Each row is a point on a tangle of strands that fork, close into loops and nearly touch. The rows are in no order.
Points whose rows are less than 9.06 apart are linked; no others are. Some points are linked to none.
q_556: [ 2.37  2.62  0.78 -1.26  0.89 -0.73  1.33  0.45 -2.66  2.44  2.61  0.72
  0.78  1.76 -1.37 -0.27  0.60  1.27 -1.31  1.80 -3.08  1.05 -1.21 -2.13
 -0.65  1.87 -3.60 -1.57 -0.84  1.12 -0.19 -2.45  0.08 -1.83 -0.59 -3.78
  2.74 -3.51  1.48  1.05 -1.67]
q_622: [ 0.08  1.14  0.31 -0.87  0.39 -0.73  0.25  0.81 -4.24 -1.27 -2.93 -1.04
 -2.58 -1.45  1.82 -5.36 -0.03  1.54  1.20 -0.93  2.40 -3.86  1.45 -2.58
 -3.81 -2.41  2.60 -0.76  1.79  3.04  0.71  1.64  0.16 -1.60  0.41  1.29
  3.22  0.84  1.11  0.24  3.66]
q_303: [ 2.56  0.11 -0.34 -1.02 -1.31 -1.50  0.34  0.70  3.04 -1.84  4.42  0.51
  0.98  3.24 -1.02  3.97  3.39 -1.28 -0.33  1.60 -3.81  3.64  0.26  2.15
  1.29  3.46 -3.17 -2.91 -0.48 -3.96 -1.48  0.59 -0.85 -1.16 -1.37 -1.81
 -0.34 -2.79  1.86  3.19 -3.58]
q_873: [ 0.68  1.21  3.36  1.58 -0.72 -0.05 -1.22 -0.85 -0.73  0.50 -0.21  0.02
  3.06  0.48  2.06 -1.67  1.00  0.92 -1.04 -1.63  1.34  0.34 -2.33 -1.69
  0.44 -0.06  1.18 -1.36 -0.08  0.65 -3.73 -1.09  2.19  2.91 -2.13  0.96
  0.82  0.81 -0.71 -4.32  1.41]
q_255: [ 0.78 -1.58 -1.78 -1.24  5.08  0.82  2.27 -0.56  1.72  3.11  0.32 -0.34
 -3.63 -5.31 -1.95  0.13 -0.11 -1.96 -3.40 -0.49 -0.56  1.92  4.59 -0.20
 -0.15  4.69  0.19 -3.25 -3.75  3.79 -3.12 -3.00  1.71 -1.11 -3.30  1.35
  2.31 -0.82 -1.97 -1.68  0.55]
q_411: [-0.01 -1.73  0.03 -1.17  3.50  0.85  2.15  0.49  2.68  0.22 -0.59 -0.66
 -3.75 -2.50 -0.20 -2.44  0.62 -3.10 -1.34 -2.98 -0.41 -0.51  2.49 -2.47
 -1.42  2.57  1.56 -1.05 -2.03  1.13 -3.59  0.61  1.65 -2.02 -4.06  4.28
  1.55  1.42 -2.27 -2.02  1.68]
q_371: [ 0.50  0.65 -3.54 -2.47  2.31  3.14  1.25 -1.19  2.17  3.27  2.29  1.72
  1.11  0.21 -0.67  4.18  0.35  1.32 -0.97  2.79 -3.11  1.18  0.14  1.45
  1.22  5.18 -1.55 -1.52 -1.07 -1.33  1.63 -3.97  1.52 -0.81  1.71 -0.17
 -1.19 -0.76  1.65  0.84 -2.94]
q_344: [-0.15  1.07 -3.32 -0.67 -2.15  0.04  0.13 -1.98  1.39 -1.67 -3.63  1.23
 -0.13  2.02  0.77  0.83 -1.93 -1.88  1.79 -0.95  4.95  1.93  4.49  2.05
  1.50 -2.49  5.14  1.06  1.48 -0.12 -0.53  1.24  1.67  1.80  0.48  2.83
 -1.83  4.16 -1.29 -0.85  2.08]
q_58: [ 0.57  1.21 -1.79 -1.08  2.22  0.37  1.90  0.24 -1.83  0.86  1.37  1.15
 -1.54  0.85 -2.44  1.34 -1.28 -0.83  0.16  2.65 -2.96 -0.56 -0.72  0.16
 -1.27 -0.99 -2.63 -0.53  0.16 -0.33  3.60  0.37 -1.06 -3.66  2.18 -3.61
  1.31 -2.29  1.24  5.73 -0.83]
q_702: [-0.13 -1.77  3.39  2.94 -4.83 -2.82 -0.03  0.57  1.52 -2.14 -1.44 -1.01
  2.85  2.48 -1.05 -2.34  0.17  0.17  2.03 -1.59  2.44  1.62 -1.12  0.66
 -0.91 -5.27 -0.29  1.03  1.88 -0.81 -3.66  3.03 -2.48  2.10 -2.43  2.05
  0.37  0.18 -2.73  0.68  1.73]
q_728: [-0.23 -0.95  2.47  2.17 -3.33 -2.52  1.37  1.56  2.10  1.87  0.62 -2.10
  0.62  1.96 -3.99 -0.63  1.17 -1.03  1.84  0.56 -0.73  2.95 -0.83  0.83
 -1.38 -4.11 -3.20  1.97  0.89 -0.18 -2.92  1.12 -2.95 -1.06 -2.92 -0.47
  3.91 -2.26 -2.33  2.48 -0.67]
q_32: [ 0.26 -3.49 -0.16 -0.09 -0.77  1.54 -0.86 -0.84  4.14 -3.02  0.35 -0.02
  1.64  0.33  1.35  5.33  1.91 -1.49  1.04 -0.89 -1.07 -0.99 -0.92 -0.47
  3.02  2.23  0.62  1.81 -0.99 -3.62 -0.42  1.23  0.14  0.33 -0.07  1.24
 -6.21  1.50  0.15 -2.04 -2.06]
q_202: [-1.20 -0.48  1.88  1.48 -2.48 -0.48 -2.25  0.86 -2.86 -1.07 -0.61 -1.43
  1.20  0.13  0.38  0.40 -0.64  1.66  2.95  1.38 -0.72 -1.48 -2.99  1.55
 -0.56 -3.45 -2.24  2.70  1.79 -1.60  2.64  1.43 -2.46  1.29  3.23 -2.00
 -1.36 -0.73  0.73  2.71 -0.50]
q_339: [-0.30  0.78 -1.38 -0.93  0.79  3.48  0.56 -1.30  1.15  4.05  2.02  0.80
  1.76 -0.01 -0.85  3.25  0.29  1.85  0.07  2.99 -2.37  1.13 -1.44  1.40
  0.79  2.90 -1.41 -0.09 -0.67 -0.93  1.64 -3.75  1.16  0.73  2.22 -1.15
 -0.62 -0.30  0.86 -0.20 -3.29]
q_642: [ 1.29  0.75  0.82  0.88 -0.72  0.08  2.46 -0.29  1.53  2.98  1.46 -0.61
 -0.20  1.14 -3.90  0.79 -0.17 -1.94  1.27  2.11 -1.80  2.49 -0.39  0.19
 -1.01 -1.94 -1.84  0.09 -0.56  0.15 -2.66 -0.73 -0.58 -0.42 -2.08 -0.49
  3.32 -1.68 -1.57  1.90 -0.45]
q_687: [ 0.03  1.02 -0.61 -0.11 -3.12  0.15 -0.10 -1.62  0.82 -1.83 -3.00  1.68
  1.02  2.32  0.52 -0.11 -1.89 -0.98  2.57 -0.44  4.01  1.14  2.23  1.98
 -0.22 -2.99  3.94  0.16  2.78 -0.33 -0.73  1.06  0.87  3.39  1.91  2.74
 -2.35  3.60 -0.56  0.36  2.40]
q_660: [ 1.22  0.98 -1.26 -0.53  0.18 -0.24  1.35  0.84 -0.28  0.61  1.52  1.03
 -1.19  2.48 -3.37  2.31 -0.12 -1.00  1.52  2.90 -2.79  1.07 -1.35  0.97
 -0.40 -2.29 -4.00  0.22  0.26 -0.62  2.00  0.42 -1.55 -2.31  1.18 -3.59
  0.83 -2.00  0.85  6.00 -1.37]
q_707: [-1.83 -3.00 -3.42 -2.01  3.74  4.39  3.69 -1.62  3.88  1.97 -1.62  1.06
 -3.61 -1.72 -2.44  2.27 -3.71 -3.37 -0.15 -0.72 -0.64  0.05  2.15  1.47
 -1.07  0.42  0.37  0.27 -1.06 -0.42  0.93 -0.70  0.14 -3.27  0.46  1.98
  1.52  1.19 -0.71  3.41  0.56]
q_479: [ 0.42 -0.32 -3.40 -3.09  3.42  3.20  2.42 -0.44  3.22  1.51  1.40  1.17
 -0.59 -0.76 -1.16  4.23 -1.67 -2.23 -1.49  0.59 -3.28  0.95  1.63  1.25
  1.62  4.47 -1.49 -1.86 -1.47 -1.89  0.80 -1.96  1.00 -1.99  0.54  1.31
 -1.33 -1.27  1.12  2.70 -1.75]
q_903: [-1.09 -0.02  1.44  1.72 -2.91  0.68 -1.13  1.55 -2.06  1.29 -0.92 -1.40
  0.41  0.56 -1.75  1.17 -0.67  1.17  2.77  2.69 -1.50 -0.02 -2.60  3.04
 -0.71 -3.98 -3.13  2.51  2.66 -0.12  2.89 -0.05 -2.23  1.48  3.22 -1.98
  0.75 -1.06  0.88  4.02 -1.41]
q_631: [ 0.27 -2.06  3.89  3.30 -4.72 -1.31 -0.28 -0.12  1.49 -3.67 -1.10  0.26
  4.50  3.01 -0.63 -1.42  0.12  1.21  0.75 -1.42  2.40  1.15 -1.83  1.01
  1.08 -3.64 -0.42  0.56  2.01 -1.03 -2.55  2.42 -1.87  3.56 -1.55  2.07
 -2.60  0.37 -2.01  0.37  0.96]
q_645: [-1.69 -3.38  4.27  2.52 -3.42 -0.16 -1.34  0.97  2.37 -2.81  1.40  0.03
  3.66  1.00 -1.40  0.85  2.55  2.44  0.57  1.67 -1.30  1.10 -4.23  2.02
  2.18 -0.84 -4.27  2.21  1.22 -1.67 -1.04  0.20 -4.57  2.45 -0.84 -2.00
 -4.12 -2.79 -0.40 -0.08 -1.35]
q_410: [ 2.70  3.66  2.41  0.67 -1.70 -4.30 -1.10  0.89 -4.07 -0.07 -1.21  1.77
  0.10  2.68  3.22 -4.90  0.17  3.46 -1.19 -1.31  4.28 -0.82  2.66 -1.87
 -3.39  0.33  3.27 -2.58  5.03  3.92  0.84  0.43  0.75  2.54  3.22  1.08
  1.56  1.18  3.13 -1.57  3.05]
q_526: [-0.86  0.51 -3.11 -0.77  2.65  1.64  0.08 -1.54  0.12  2.41 -1.26 -1.86
  0.21 -3.66  1.03  0.83 -1.88 -0.89 -2.10 -1.37  0.45  0.83  1.47  0.25
  3.26  2.89  2.65 -0.03 -2.72  1.15 -0.94 -1.91  3.12 -0.26 -1.60  2.72
 -0.65  0.87 -2.06 -3.13  0.31]
q_271: [-2.02 -3.55  1.33  1.43 -1.89  0.79 -2.70  2.04  2.77 -2.83  0.31  0.32
 -0.58  1.54 -2.73  3.53  1.58 -0.95  2.55  1.66 -2.09 -0.46 -2.99  3.16
  1.05 -1.70 -4.18  2.88 -0.43 -1.42  1.19  0.30 -3.92  4.19  2.71 -3.05
 -3.51 -0.04  2.51  1.89 -1.88]
q_597: [ 0.04 -0.85 -5.26 -0.30  3.84  0.35 -0.13 -1.08  0.02  1.89 -2.25 -2.62
 -2.40 -5.90  0.36 -0.36 -1.38 -1.64 -2.82 -1.93  1.47  1.28  4.44  1.30
  3.73  3.00  2.40 -0.58 -3.59  3.35 -1.36 -0.01  2.05 -1.78 -3.56  2.77
  0.85  0.65 -3.17 -4.10  1.84]
q_394: [-0.85  0.76 -2.91 -1.51  2.33 -4.54 -0.95  0.86 -0.58 -2.53  2.69 -1.12
 -1.35 -0.51 -0.09  0.95  0.22 -2.99 -0.07  2.19 -0.42 -1.08  0.21 -0.55
  1.57 -1.72 -1.38  0.09 -1.78 -2.14  3.52  1.03 -2.06 -4.42 -0.01 -5.88
 -1.18 -3.08  1.60  6.16 -0.43]
q_921: [ 2.21  3.01  1.88  1.00 -1.92 -3.30 -1.27  0.00 -3.50 -2.10 -1.54  1.74
  0.65  2.72  2.13 -4.97 -0.22  2.27  0.66 -0.98  3.37 -2.66  2.12 -2.31
 -2.30 -2.12  2.61 -2.10  4.24  2.56 -0.14  2.08  0.25 -0.09  1.98  2.01
  0.48  0.82  2.72  0.15  3.47]
q_273: [ 0.61  1.59  0.46 -1.09  0.50 -1.46  0.14  1.61 -4.05 -1.09 -2.84  0.13
 -3.98 -1.29  2.70 -6.44  0.50  3.01 -0.12 -1.44  3.59 -2.87  3.25 -2.13
 -4.27 -0.59  3.81 -1.90  3.28  4.54  1.90  0.78  0.93  0.06  0.92  1.41
  3.46  1.58  1.47 -0.93  4.03]
q_924: [ 0.15 -0.76 -2.14 -0.51 -1.83  0.62 -0.98 -3.03  0.05 -2.57 -2.16 -0.81
  3.29  0.29  0.57  3.88 -0.11  1.68 -0.96 -1.43  2.13  1.64  1.41  0.62
  6.82  0.43  4.42  1.75 -0.20 -0.36  0.42  1.27  1.69  1.83 -0.29  2.51
 -3.75  2.58 -1.26 -4.24  0.28]
q_625: [-1.17 -3.85  0.49  0.57 -1.36  1.58 -2.03  0.05  3.49 -3.74  0.59  0.87
 -0.24  0.54 -0.20  3.90  1.82 -1.18  2.27  0.96 -1.54 -1.68 -2.69  1.35
  1.75  0.42 -1.19  2.94 -0.97 -2.74  0.48  1.07 -2.19  2.99  2.26 -1.41
 -5.46  1.67  1.59 -0.56 -1.68]
q_558: [-1.94 -0.64 -1.64 -1.63  2.80  3.90  2.02 -0.71  1.63  1.63 -1.72  0.06
 -2.03 -2.37 -0.39  0.04 -3.18 -2.66 -0.35 -0.68 -0.86 -0.72  0.55  0.47
 -0.59  0.51  1.24  0.26 -1.08 -0.61  0.32 -0.47  1.23 -1.71  0.93  3.28
  0.55  1.42 -1.09  1.12  1.15]
q_751: [-0.98 -1.64  3.42  2.00 -2.94  0.29 -1.03  0.31  2.46 -0.44  2.14  0.21
  3.79  1.31 -1.26  1.68  3.37  2.13  0.25  2.48 -2.28  2.28 -3.81  1.40
  1.69  1.50 -4.29  1.17  0.97 -2.32 -1.34 -1.33 -3.50  1.26 -1.35 -3.00
 -2.68 -3.29  0.31 -0.59 -1.97]
q_821: [ 1.61  0.21  0.81 -0.61  3.16  0.77  1.65 -0.41 -0.04  2.97  1.10  0.23
 -3.49 -3.84 -1.65 -1.07  0.41 -0.94 -2.32  0.71 -0.16  1.04  1.42 -1.77
 -1.74  1.84 -0.50 -1.95 -2.42  3.32 -3.77 -3.02  1.61  0.52 -2.85 -0.31
  4.51 -0.58 -1.43 -2.62  0.60]
q_729: [-0.38 -2.10 -3.81 -2.90  3.82  3.58  3.74 -0.48  4.47  1.70 -0.22  1.30
 -2.81 -0.78 -2.14  4.41 -3.05 -3.56 -1.67 -0.93 -2.02  0.91  2.64  1.50
  0.86  3.16 -0.83 -1.32 -1.65 -1.21  0.81 -1.15  0.45 -3.07  0.38  1.85
 -0.29 -0.10  0.19  4.14 -0.83]
q_425: [ 0.43  0.36  1.86 -1.26  3.34  0.63  0.93  0.38 -1.49  2.22 -0.11  0.10
 -4.40 -3.91  0.55 -2.25  0.30  0.83 -3.34 -0.62  0.14  0.40 -0.10 -3.58
 -2.14  1.91 -0.92 -2.30 -2.05  3.76 -3.01 -2.93  1.89  0.97 -2.10  0.07
  3.98  0.00 -1.10 -2.87  0.74]
q_656: [-1.80 -1.98  1.54  1.42 -2.89  1.74 -1.58  2.47  1.73 -0.34 -0.67 -0.22
 -0.22  1.83 -3.79  3.57  0.49  0.19  2.69  2.15 -2.00  0.51 -2.64  3.53
  0.97 -3.20 -4.30  2.44  1.19 -0.11  1.22 -0.53 -2.70  3.65  2.29 -2.22
 -1.60 -0.34  1.65  3.66 -2.09]
q_574: [ 1.23  2.94  1.51 -0.10 -0.20 -2.80 -1.00  1.98 -4.56  0.59 -1.37  0.90
 -2.05  1.57  4.04 -5.64 -0.54  3.23 -1.59 -2.64  3.93 -0.76  3.05 -1.14
 -5.18  1.73  4.39 -2.82  4.49  3.77  3.62  0.51  1.44  2.17  2.97  1.68
  1.95  1.67  2.31 -2.30  2.04]
q_18: [ 2.01  1.53  2.83  1.71 -2.78 -3.36 -1.34  0.10 -2.90 -2.71 -1.66  0.33
  1.60  2.28  1.24 -3.92  0.17  2.00  1.64 -1.10  3.06 -2.55 -0.18 -2.31
 -1.33 -3.84  1.25 -0.73  2.46  1.58 -1.52  2.87 -0.62  0.16 -0.35  1.54
  0.87  0.62  1.21  0.03  3.37]
q_197: [-1.29  2.01  0.38 -0.65  1.27 -0.98 -0.22  1.17 -4.07  1.83  1.76 -0.77
  0.77 -0.71  1.93 -1.57  0.37  2.39 -1.81  0.68 -1.86 -3.22 -1.67 -2.37
 -2.38  2.20 -1.87  0.11 -1.26 -0.65  4.24 -1.47 -0.70 -2.95  2.07 -4.51
  0.37 -2.52  1.92 -0.95 -2.81]
q_641: [ 0.38  2.65 -0.34 -0.96  0.66 -1.86  0.18  1.10 -3.69  1.59  2.62 -0.01
  1.02  0.62  0.35 -0.95  0.94  2.02 -1.42  1.76 -2.00 -1.92 -1.45 -2.18
 -0.84  1.53 -3.19 -0.91 -1.10  0.17  2.56 -1.95 -0.69 -2.95  0.78 -6.01
  1.10 -3.79  1.99  1.05 -2.35]
q_590: [-0.05 -0.34  0.17 -0.12  1.95  0.57  0.97  0.01  1.50 -0.52 -0.71  0.38
 -2.80 -1.11  0.13 -3.55  0.48 -2.19  0.32 -2.49  1.00 -0.96  2.00 -2.20
 -1.85 -0.45  2.71 -0.46 -0.80  1.24 -3.61  1.63  1.75 -0.82 -3.09  4.05
  2.28  2.56 -1.75 -2.11  2.55]
q_266: [ 0.41  0.49  2.87  1.05 -1.58 -0.11 -0.12  0.05  1.80  0.72  2.34 -0.74
  2.98  1.31 -1.38  1.92  1.70  0.24  0.08  1.68 -2.95  2.13 -2.73 -0.44
  0.91  1.16 -2.79 -0.29 -0.26 -2.47 -2.26 -1.17 -1.05  0.16 -1.97 -1.70
 -0.53 -3.05  0.05  0.14 -1.57]
q_347: [-1.29 -0.04 -2.08 -1.36  3.08  3.10  1.24 -1.01  1.24  2.26 -1.22 -0.89
 -0.53 -2.82  0.62  0.74 -2.51 -1.92 -1.14 -1.23 -0.83 -0.15  0.79  0.07
  1.22  2.08  1.81 -0.34 -2.08  0.07 -0.38 -1.52  2.26 -0.82 -0.31  3.27
 -0.79  0.85 -1.48 -1.00  0.63]
q_439: [ 0.89  0.58 -4.33  0.22  1.69 -0.82 -0.07 -0.81  0.93 -0.09 -1.60 -1.02
 -2.13 -3.86  1.08 -1.31  0.82 -1.86 -1.21 -2.64  3.28  0.63  4.95  1.29
  2.83  0.92  4.23 -0.28 -2.53  2.33 -3.22  1.44  2.68 -0.61 -4.05  2.70
  1.31  2.27 -3.46 -5.42  2.24]
q_413: [ 0.55  1.64 -3.13 -2.28  2.46 -1.76  1.03  0.83 -2.02 -1.39  2.62  1.26
 -1.36 -0.21 -0.50 -0.01 -0.50 -1.28 -1.10  1.99 -2.22 -1.53  0.60 -0.24
  0.64  0.43 -1.63 -1.65 -1.45 -0.70  3.76  0.78 -1.42 -5.45  0.59 -5.63
  0.16 -3.66  2.04  5.81 -0.72]
q_97: [-0.69  1.36 -3.09  0.19 -0.42  0.18 -2.69 -2.77 -2.32  1.68 -1.45 -1.11
  4.15 -1.86  2.84  0.67 -0.05  3.11 -2.81 -1.37  3.30  2.18  0.33  2.28
  4.39  1.86  3.56  0.62 -0.83  0.67  0.49 -2.57  3.02  3.09  0.59 -0.17
 -1.30  1.37 -1.04 -6.94 -0.31]
q_268: [-2.32  0.57  1.34  0.46  0.39  0.82 -1.29  0.41 -3.39  2.31  2.06 -0.09
  1.64 -0.31  3.02 -1.70  0.20  3.39 -0.69 -0.37 -1.02 -2.33 -3.06 -0.64
 -3.69  2.49 -0.12  1.43  0.33 -1.84  4.79 -1.06 -0.80 -1.08  3.38 -1.11
  0.17 -0.30  1.67 -4.22 -3.58]
q_951: [-1.41  1.18  1.13  0.59 -1.64  2.77 -0.59 -0.65 -0.57  3.96  1.71 -0.10
  2.70 -0.05  0.00  0.89  0.06  2.74  0.36  2.44 -1.66  0.96 -2.81  1.83
 -0.47  0.64 -1.03  1.09  0.57 -1.20  1.93 -2.81  0.17  2.16  3.02 -1.29
  0.08 -0.09  0.40 -1.12 -2.93]
q_396: [ 0.78 -0.44 -2.39 -0.42  0.21 -2.20 -0.58  2.30  0.40 -2.12  2.51  1.16
 -2.34  3.12 -3.32  3.57  1.03 -1.64  1.30  2.71 -2.22  1.44 -1.34  1.75
  1.30 -2.04 -4.94  0.91 -0.09 -1.28  2.92  1.47 -2.22 -1.52  1.45 -4.98
 -0.51 -1.67  2.07  6.91 -2.11]
q_601: [ 0.88 -3.28 -3.61 -1.36  1.47  0.83  2.10  0.23  4.66 -0.37  1.08  1.97
 -4.99  2.72 -2.91  4.87 -1.88 -4.54  0.02 -0.08 -1.56  1.26  1.35  0.80
 -2.72 -0.26 -2.47 -0.17 -0.68 -2.34  1.13  1.42 -1.15 -3.44  0.40 -1.45
  1.96  0.39  0.42  6.18 -2.45]
q_865: [ 0.06  1.10 -1.00  0.07  0.36  0.21  0.29 -1.21  0.84 -0.62 -1.62  1.12
 -1.64 -0.52  0.46 -3.71  0.01 -1.75  1.60 -1.52  2.92  0.02  2.77  0.09
 -1.29 -1.54  3.87 -0.45  0.38  1.29 -2.95  1.05  1.85  0.63 -1.80  3.48
  2.17  2.90 -1.41 -2.30  3.46]
q_877: [-0.33  1.19  2.29 -0.93  2.47  0.63 -0.14  1.20 -3.01  1.26 -0.88 -0.19
 -2.84 -2.13  2.32 -3.68 -0.29  1.58 -2.33 -1.71  0.41 -1.55 -0.98 -4.09
 -2.35  1.08  0.30 -1.46 -0.77  3.05 -0.99 -1.62  2.28  0.70 -0.26  1.09
  2.76  0.52 -0.34 -3.29  1.13]
q_353: [-0.18  1.11 -4.23 -0.12 -0.09  0.05  0.38 -1.76  1.81 -0.51 -2.28  0.41
 -1.23 -1.17  0.68 -1.40 -0.50 -2.51  1.24 -1.50  4.24  1.05  4.83  1.99
  0.98 -1.40  5.06  0.64 -0.42  0.61 -2.26  1.54  2.25  0.49 -2.33  2.56
  1.21  3.42 -2.51 -3.11  2.85]
q_234: [ 0.18 -2.44 -0.81 -0.13 -1.29  1.49 -0.64 -1.95  2.37 -2.61 -1.46 -0.65
  3.01  0.41  1.02  4.80  0.69  0.00  0.19 -2.00  0.77 -0.21  0.76 -0.59
  5.43  1.04  3.30  1.69 -0.62 -1.79 -0.20  1.39  1.41  0.96 -0.83  3.11
 -5.11  2.52 -0.79 -3.12 -1.25]
q_146: [ 1.85  1.79  1.97  0.15  0.11 -0.12  1.33 -0.16 -0.02  2.96  2.24 -0.54
  1.22  1.10 -2.31  0.52  0.76 -0.22 -0.76  1.65 -2.74  2.31 -1.35 -1.04
 -0.33  0.89 -2.72 -1.29 -0.85 -0.02 -2.53 -2.30  0.17 -0.25 -2.10 -1.68
  2.85 -2.58 -0.03  0.52 -1.03]
q_147: [ 0.75 -0.22  0.07 -0.90  1.00  0.35  1.26  0.24  3.13 -0.37  1.70 -0.43
 -1.19  0.57 -0.81  3.08 -0.42 -3.54 -0.02 -0.37 -3.27  0.85 -0.44 -0.82
 -0.88  0.99 -1.33 -0.19 -1.37 -3.63 -1.31  0.72 -0.40 -1.99 -0.89  0.48
 -0.43 -1.26 -0.36  2.23 -1.57]
q_488: [ 0.03  1.44  2.25 -0.26  1.49  0.60 -0.91  1.15 -2.91 -0.45 -1.24  1.18
 -0.96 -0.45  3.21 -4.42 -0.14  1.78 -1.64 -2.55  0.60 -2.66 -1.22 -3.84
 -1.49  0.89  1.25 -1.51  0.27  2.39  0.01 -0.08  2.28 -0.14  0.91  2.56
  0.42  1.57  0.86 -2.56  1.45]
q_118: [-1.18  1.41  1.39  0.65 -1.37  2.23 -0.49 -1.58 -0.95  2.07 -0.34 -0.27
  1.98 -0.71  1.12  0.02 -1.50  0.97  0.84  0.85 -0.19  0.21 -2.17  1.46
 -0.33 -0.55  1.18  0.74  0.56 -0.90  0.04 -1.56  0.98  3.17  1.71  0.88
 -0.21  0.98 -0.45 -1.47 -0.38]
q_67: [ 0.10  0.56 -1.90 -0.08 -0.99  0.14 -2.04 -3.46 -0.79 -0.84 -1.55  0.31
  4.76 -0.33  2.17  1.25  0.02  2.63 -1.83 -1.61  3.15  1.44  1.29  0.89
  5.74  1.71  4.44  0.38  0.34  0.47  0.21 -0.86  2.86  2.33  0.07  1.68
 -3.52  2.22 -1.13 -5.70  0.62]
q_113: [-0.47 -4.02  4.39  3.18 -3.76 -0.37 -1.50  0.35  1.51 -4.54  0.60  0.53
  4.10  1.77 -0.19 -0.37  1.92  2.24  1.04  0.69  0.40 -0.32 -3.69  1.16
  1.92 -1.65 -2.47  1.98  1.46 -2.12 -0.84  1.85 -3.27  3.21 -0.55 -0.49
 -4.50 -0.35 -0.78 -0.66 -0.41]
q_589: [ 0.23  1.38  1.96  1.25  0.28 -1.70 -1.63  2.03 -4.77 -1.54 -1.04 -0.14
  0.77  0.19  4.15 -4.03  0.39  2.76 -1.25 -1.61  1.62 -5.90 -1.07 -4.74
 -1.40 -0.45  0.93 -0.99  0.31  1.60  2.41  1.30  1.15 -2.03  1.21 -0.71
 -0.93  0.30  1.87 -1.35  0.81]
q_483: [-1.31  0.41  1.66  1.56 -1.02 -1.02 -2.07  0.49 -4.63 -0.18  1.17 -0.31
  2.01 -0.28  4.17 -2.19  0.37  3.89  0.70  0.02  0.16 -4.14 -2.35 -0.46
 -2.60  0.82  0.88  1.79  1.03 -1.64  5.52  1.29 -1.14 -1.14  3.50 -1.95
 -1.43  0.03  1.52 -2.18 -1.77]
q_872: [-0.69  0.15  1.08  0.41 -2.98  1.44 -0.55 -1.12  0.06 -1.39 -1.68  0.58
  1.42  1.37  0.78  0.27 -1.88 -0.19  2.40 -0.30  1.35  0.25 -0.99  1.42
 -0.01 -2.67  1.95  0.72  1.45 -1.34 -0.52  0.59  0.28  3.33  1.64  2.01
 -1.74  2.14 -0.90  0.25  1.29]
q_841: [-0.53 -0.96  2.71  2.60 -3.82 -1.83  0.76  0.29  2.62  0.85 -0.16 -2.12
  1.20  1.01 -1.78 -2.11  1.02 -1.10  2.09 -0.64  1.36  2.36 -0.63  1.27
 -1.37 -4.37 -0.02  1.43  1.19 -0.03 -4.28  1.74 -1.91  1.74 -3.93  1.10
  3.43  0.10 -3.14 -0.31  1.19]
q_827: [ 0.54  1.00  2.02  0.72 -0.89 -1.37 -0.37  0.13 -2.60 -1.37 -1.57 -0.58
 -0.47  0.29  0.95 -3.55 -0.67 -0.12  2.03 -0.86  1.14 -2.39 -0.85 -2.70
 -2.54 -3.63  1.13  0.23  1.08  0.85 -1.30  2.18 -0.07 -0.77 -1.01  1.69
  2.38  0.57 -0.17 -0.22  2.90]
q_864: [-1.06  0.56  1.50  1.36 -1.24 -0.87 -2.16  0.41 -4.00 -1.33  0.21 -0.97
  1.56 -0.53  2.77 -1.23 -0.61  2.24  1.74  0.74 -0.33 -3.49 -2.76 -0.23
 -1.37 -1.69  0.16  2.10  1.51 -1.57  3.77  2.03 -1.36 -0.14  3.32 -1.60
 -1.63 -0.49  1.13  0.61 -0.35]
q_570: [ 0.50 -1.65 -0.40 -2.08  4.44  0.35  2.42  0.27  2.58  1.67 -0.37 -1.72
 -3.27 -3.93 -0.31 -0.15  0.37 -3.22 -2.81 -2.61 -1.21  0.89  3.79 -1.85
 -0.26  5.09  0.57 -2.43 -3.01  1.82 -3.75 -1.36  1.69 -1.82 -4.12  3.30
  1.37 -0.41 -2.35 -1.69  0.93]
q_716: [-0.73 -1.18 -3.16 -1.03  0.84 -5.05 -2.57  2.13  0.22 -3.25  2.94 -0.39
 -2.00  1.78 -2.59  3.25  1.16 -2.34  0.85  2.83 -0.13  1.20 -0.20  1.54
  2.46 -2.99 -3.58  1.64 -1.11 -0.97  4.19  1.26 -3.01 -1.81  0.86 -6.79
 -1.17 -1.98  2.17  7.32 -1.62]

A fork is a point with three links, a tip a point with one. Leave the first point through the second and follow the links. Name the first fork or tip that comes.
q_951; q_118 => q_353
q_821; q_425 => q_589
q_728; q_841 => q_146
q_864; q_202 => q_97

A piece is all that can be reached along the links. How many separate loops has the piece of each point below (a circle has one, a figure eight two, a Y none), and how many tips (points with one link)?
q_589 => loops 1, tips 1
q_266 => loops 1, tips 1
q_574 => loops 1, tips 0
q_716 => loops 1, tips 0
